A landscape with many peaks, sampled at points; each row gives a point and its height.
From any point a climber steps to the highest of the 2 points nearest to it. It stops when none of these is higher. Distance is the straight distance between rows; heights are no part of it.
dud height 225: [  1  -6  62 -22  -3  21 -36   8 -14  13  -9 -37 -10 -14  36  -5 -57  27
 -47 -67  17  15  10  32 -13  50 -33]
kise height 500: [-12  56  21  34  62  15 -61  14  -2 -24  -7 -18  -3 -19  16  47  78  11
  62  -2 -37  -9   2   3  19   1  41]
novi height 82: [  4  11  -9   4 -21   5  12  -1  25   3  22  -8   3   1 -17   9  -7   5
  12 -50  27   4  -2  24   9   5 -65]
gef height 516: [  2  11 -40  17 -25   9  14  10 -17 -17  52  18   9  21 -34  30  32   5
  48  -1  -1   0   2 -14  11 -35   1]
Munu height 434: [-31  15 -21   7  -5  20  13 -17  13  22  72  24  -9   5 -29  -7  24 -10
  19  19 -21  -7  -1 -14 -22 -29  27]
Satuk height 643: [  2  18  30 -36 -40 -54  -1  14 -35 -75 -34 -26  15  28  12 -41 -29  41
  23  -3 -10  44   6 -25 -17  23  15]
lofe height 422: [-28  27 -34   2   4  -8 -19 -15 -30  13  17  10 -10  10  33  12  55 -15
  43 -34 -15   5   7  -5   7   1  -5]
Sazi height 26: [ 59  26 -46  31 -52 -16  69  35   2 -55  18 -13  49  20 -51  19   0 -11
  38  21  -2  -2 -22  28 -19 -42  13]
Migu height 53: [  2 -12 -22  -3   2   7  -2  -2   3  37   1  -9  -6   1 -14  24 -19  15
 -39  62  37  10 -34   9 -21 -30  -6]
nibo height 264: [-30   3  50 -38 -17   3 -14  19 -28  12  12   5 -22  10  37 -13 -56  57
 -33 -24   0  33  24  22  10  29  -8]
Tiro height 167: [ -6  12 -33  10  29  19  30 -30  18  14 -19  30   0  15 -24  29  46 -15
   8  80 -71 -16 -21  -6  23  22  36]
Pupeg height 497: [-25  15  -7 -21   4 -23  -6  -7 -19   8 -14  -4 -32 -23  33 -28  13 -12
  -9 -18  -7  26   3 -23 -11   8  -3]
Zeziz height 626: [-18  24 -62  39 -15 -13  -8  16 -13 -65  38  -7  -9   1 -44  24  38  16
  74   1 -33 -20   2 -29   1   5  40]
Medo height 464: [ -8  51  40  16  31  35 -37   2 -14 -11  12 -10 -39  -9  38  25  52  10
  29 -19 -20  21  -5  43  22  20  33]
difa height 137: [ 28 -28  -5  10  -9  38  18 -18  20  48  40  -2  41   4  -3  48  47 -22
 -31 -26  38  -7 -15   6  -7  -8 -29]
vitid height 639: [-12 -24 -21 -11 -21 -58 -11  -2 -14 -55 -44 -22  11  30  28 -46  -2 -17
  26   9 -16  27  29 -71  -8  47  31]
goz height 419: [  6 -18  29 -15  16   5   1  -7  40  46 -35  -7 -25 -23 -12 -73 -51 -21
 -68 -14  28   2  25  -6 -15 -20  -9]
Gevi height 647: [ 18 -18 -17 -13 -45 -55 -34  34  -9 -13 -16 -11  37  23  42  17  12 -40
  16 -18  41   0 -16 -37 -17  -3  -3]
Lifa height 166: [ 22 -58  42  18  -9   1 -34  17  29  24 -18 -42 -19 -15  16   6 -36 -22
 -52 -45  48  -2   9  18 -41  -3 -67]
gaguk height 439: [ 15 -47  56   2 -13  36  11 -12  -3  31  14   8 -16 -17  10  -3 -50   3
 -47   0 -10 -11  12  26  29  -5 -22]
fep height 505: [ 10 -49  49 -24   2  -4   8  -5   3  13 -45 -27  -5  -4 -33 -68 -80  14
 -55 -30  43  -9  40  26 -16 -16 -34]
nonu height 363: [-31  25 -18 -11  10   8  14 -49   5  49  36   4 -17  -9   3   1  -3   5
  -9  17 -51   0 -22  23 -19 -16   8]
Gedoz height 555: [ 52  23  17  14 -33 -16   5  51 -11 -67   2 -16  13   5  19  15   8   9
  28 -11  25   2   2   5   6  -8  35]
zodi height 39: [-12  16 -26  12  11  -6  11 -12   6   3  -8  26 -11  -7 -32   6 -20   4
 -33  78 -14  -2 -35 -16  -7   3  19]
Suba height 691: [  8  -5  -1 -24 -48 -74 -17  14 -12 -40 -19 -22  14  25  28 -22  -7  -9
  24  -2  28  37  10 -40 -48  -2  18]
suku height 550: [ 11  15  10  41   0  11  30 -47  -7 -48  29  -2   5   0 -47  17   6  42
  26 -18  31  -7  -1  45   6 -46 -34]
Nek height 815: [  2   4  37   8  22  42  12  14  10 -19   3  12 -25   6 -21  11 -10  35
  35  47 -31  -1   2  44  50 -11  17]
lovo height 205: [ 24 -31  16   3  14  17  -2 -36  30  57  18   6  16 -18  -3  -6  -3 -28
 -37 -22  27 -23   0 -14  -3 -35 -46]
tano height 202: [-21  -9 -16  25  22  16  10   9  25 -19   0  19 -28   4 -11   4  27 -15
  28  55 -54 -25  11 -41  42  39  74]
kiba height 612: [  7  11  36  30  21  54  20 -15  23  16  24   7 -15 -10   1   5 -10  10
  -1  -5  -6 -12   8  34  37  13   3]
Zitan height 226: [-42  -1 -18  13  14   5   4   7 -12 -40  -5 -16 -42  24  20 -15  39 -14
  64  25 -47   0  32 -19  24  68  63]
Vemi height 686: [ -9 -48  58 -39  13  25  -4 -21 -24  12 -49  17   5 -23  -9 -51 -75  -9
 -63   0   9 -13  57  37  20   2 -24]
vil height 380: [  4 -51  35 -31  -8 -31 -18  13  38  43 -21 -12  -7  -9   7 -51 -15 -34
 -28 -26  26  21  22 -35 -48 -30   4]
logud height 286: [  8  32  13 -16  11  -6  -1  30 -26 -31 -37  20 -12 -23  -6 -33   1  59
  20  34 -52 -32  31  13  50  27  44]
dod height 41: [-42   1 -63  14  18 -16   0 -24 -25  12  17   2   6  11  -1  30  35 -35
   6  23 -27  -4 -52 -36 -45   8  25]
faru height 267: [ 18 -30 -13  -3   6 -23   3   4  29  46 -12  12  28 -16  25 -23   4 -23
 -39  20  31 -28   3 -42   6 -20  -3]
kava height 37: [ 46  36  -9  22 -32  -7  44   9  34 -41  17  -8  16  14 -60   2 -22  12
  22  12  49  19  11  32  -6 -39   8]
dela height 252: [ -6  21  14  13   5   3 -11   3 -27 -35 -26  -7 -12 -24  35 -53  36  19
  32  13 -74   4  38 -20  37  51  54]
bog height 56: [ 16  -4 -23  -2 -33 -27  -1  39   6  15 -20   4  -3  17  16  -7 -14  23
   6 -13  13  14  18   4   8  22 -34]
tur height 125: [ 12 -49 -38 -20   7  22 -48   2  22  79  -2   4  35   8  27  36  13 -69
 -21 -47   8 -27 -22  -6 -39 -10 -34]
gafuz height 352: [-29  42  -7  13  38  26  -2 -24   6  23  18   6 -10 -12  48  23  28 -28
  18 -14 -28 -16 -35  15  -5 -14 -11]
diri height 20: [-38 -12 -78  -1  26  24  20 -19 -34   4  24   1  18  11 -34  60  69 -70
  21  29 -54 -29 -52 -37 -30  33  33]
nofi height 69: [ -1  14 -36   2 -13 -33 -42 -15   3  16   2   3  12  16  22  26 -17 -10
  -3  19  19  -7 -40   4 -19 -21  -8]
fizi height 16: [ 22  18 -61  18 -34 -35  46  38   4 -50   2  -3  11  11 -55  12  -6  11
  41  32 -18   6 -23 -35 -15  -9  10]
dupo height 154: [  8 -54  28 -13  34   8 -40  12  40  58 -23 -21  -9 -19  41   0 -39 -40
 -25 -23  10   7  -8  32 -60 -19 -30]
dofuv height 156: [ -7 -11  -2 -22  29   8 -25 -12  44  69   0  -3  20  -9  53  10 -20 -62
 -19 -18  -1  -8 -36  -4 -33  -7 -14]
lotan height 192: [ -1  -8  26   8  -7  18 -48 -11  -1  -3 -17 -50 -12  -7  24  12 -13   1
 -22 -65  43   8   1  46 -26  43 -74]
daf height 509: [  0 -41  35 -37 -13  21  20   8 -39  30 -47  41  -9  -7  16 -56 -52 -13
 -23   3 -13   1  61 -14  27   9   1]
Fidi height 38: [-20   2  16 -10  30  26  -8 -15   3  22   6  -5 -41 -24  -7  -7 -52  10
 -65  38   6  26 -33  28 -17 -12 -19]
luk height 485: [  9   1   8  20  13   6  35 -46   6 -14   2 -14  10 -15 -41  -7 -22  54
 -46  -6  40 -16  -6  44  -5 -10 -51]
Dupel height 793: [-17  19  33  -2  32  21  20 -44 -23 -10  -3 -11 -20   8 -22   2 -35  58
 -27  -7 -16  -7  -8  66  10  -4 -46]
Bunep height 362: [ -3 -32  60 -28  -4   4 -14  11  10  33 -28  -7 -31  -7  15 -39 -30 -50
 -19 -10 -12  55  33 -36   2   1  -3]
kitik height 336: [ -2  30  44   4  30  43  30  15 -19 -23 -27  30 -45 -41   2 -35 -13  25
  -2   7 -33 -14  51  30  66  16  38]
dokap height 433: [ 17 -26 -37  13 -13 -30   2  -6 -14 -31   3  10  71  36  -5  15  52 -20
   0  38  -7 -34 -32 -49   7  22  24]
Zonil height 598: [ 36   9  15   5 -31 -43 -34  11 -11 -47   1 -15  35   9  37  38  32  -5
  27 -32  56  26 -20  -7   8  -7  11]
rik height 91: [  1  -9 -59 -15   3 -12 -57 -14 -21  54  -1   8  51  15  11  51  14 -34
   4 -28  30  -6 -28 -19 -38 -37 -23]
Los height 134: [ -9  -2 -13   2  -4  39 -19 -16  18  29   9 -13   1  -3  28  35 -13  -7
 -35 -43  20 -27 -34  26 -11  13 -66]
gabu height 337: [ 11 -30 -33  -9  18 -15  13   0  19  30   6  20  33   6   1  15  34 -35
 -39  47  -4 -36 -39 -57   1   5  18]
pifa height 565: [-35   5 -28  -9   7 -41  10   9  -8 -25 -15   1 -21 -10  -3 -51  11   4
  15  15 -17  10  10 -56   5  31  31]
naz height 679: [ 15  40  12  26  11   3  35  -2 -18 -36  17   3  -4  -8 -58   8  14  54
  46  40 -14 -12   9  34  19 -43  -9]
nem height 418: [ 23   0  35 -28 -22  -1  33  20  -1  -8 -34  31  -9 -14 -16 -52 -30  15
   5 -35   5  15  69   7  44  11 -12]
Timas height 508: [ 21 -18  -5  10 -20 -33  22  21  -4 -46   2   0  17  11   4   5  25   1
   4  35  23  -2  -5 -36  18   5  30]
tede height 331: [ -3 -23  30 -27 -17  16  29   6  -2   9  24   3 -11  -7 -16 -23 -50  54
 -46  -7   5   5  10   6   2   2  -1]
vorur height 545: [-27  31 -16  28  44 -11 -17  13  11 -33  18   6   4   1 -12  16  59  23
  63  11 -16 -19   2  -9  12 -14  46]
Fodev height 86: [  4 -20 -44 -10  -5  22  15   4  15  51  27  19  41  48 -18  54  71 -30
 -14 -18  24 -12  -3 -15 -17 -21  33]
Vus height 55: [-35  19 -45  -7   5 -15 -25 -18 -25   7  -4  34  -5  30 -18  56  29  -6
  19  38 -10  10 -41  -4  -6  -2   1]
Ven height 441: [  8   9  53  11  11  36   9  -5   7  -3  15  27 -17 -32  -4 -44 -23  36
  -7 -37   0  -4  55  28  41  31 -13]
Vogim height 427: [-11  49  52  -9  14  26   6  24 -34 -12   1  -6 -33 -31  32  -3  10  26
   6 -28  -6  33 -14  19  22  19   0]
sos height 54: [ 18   2 -19   9 -54 -21  12  11  27 -26  35 -11  38  20   4   6   1  25
  32 -49  55   1  12  22  -6 -32 -28]
fino height 25: [  6  27 -32   2  -8 -38  12   4   4 -33 -15  15  -9   4 -55   1 -35  14
  14  46 -13  20 -24  -6  10 -24 -21]

Where does a climber stop that starts at each point below?
Lifa => Nek
Los => Nek
difa => Suba
Zitan => Nek
Fodev => Suba

For each start below, name every point that the climber comes to, in order.
gafuz => lofe > Pupeg > pifa > vitid > Suba
Tiro => tano > Zitan > dela > logud > kitik > Ven > kiba > Nek
dupo => Lifa > lotan > dud > nibo > tede > gaguk > kiba > Nek
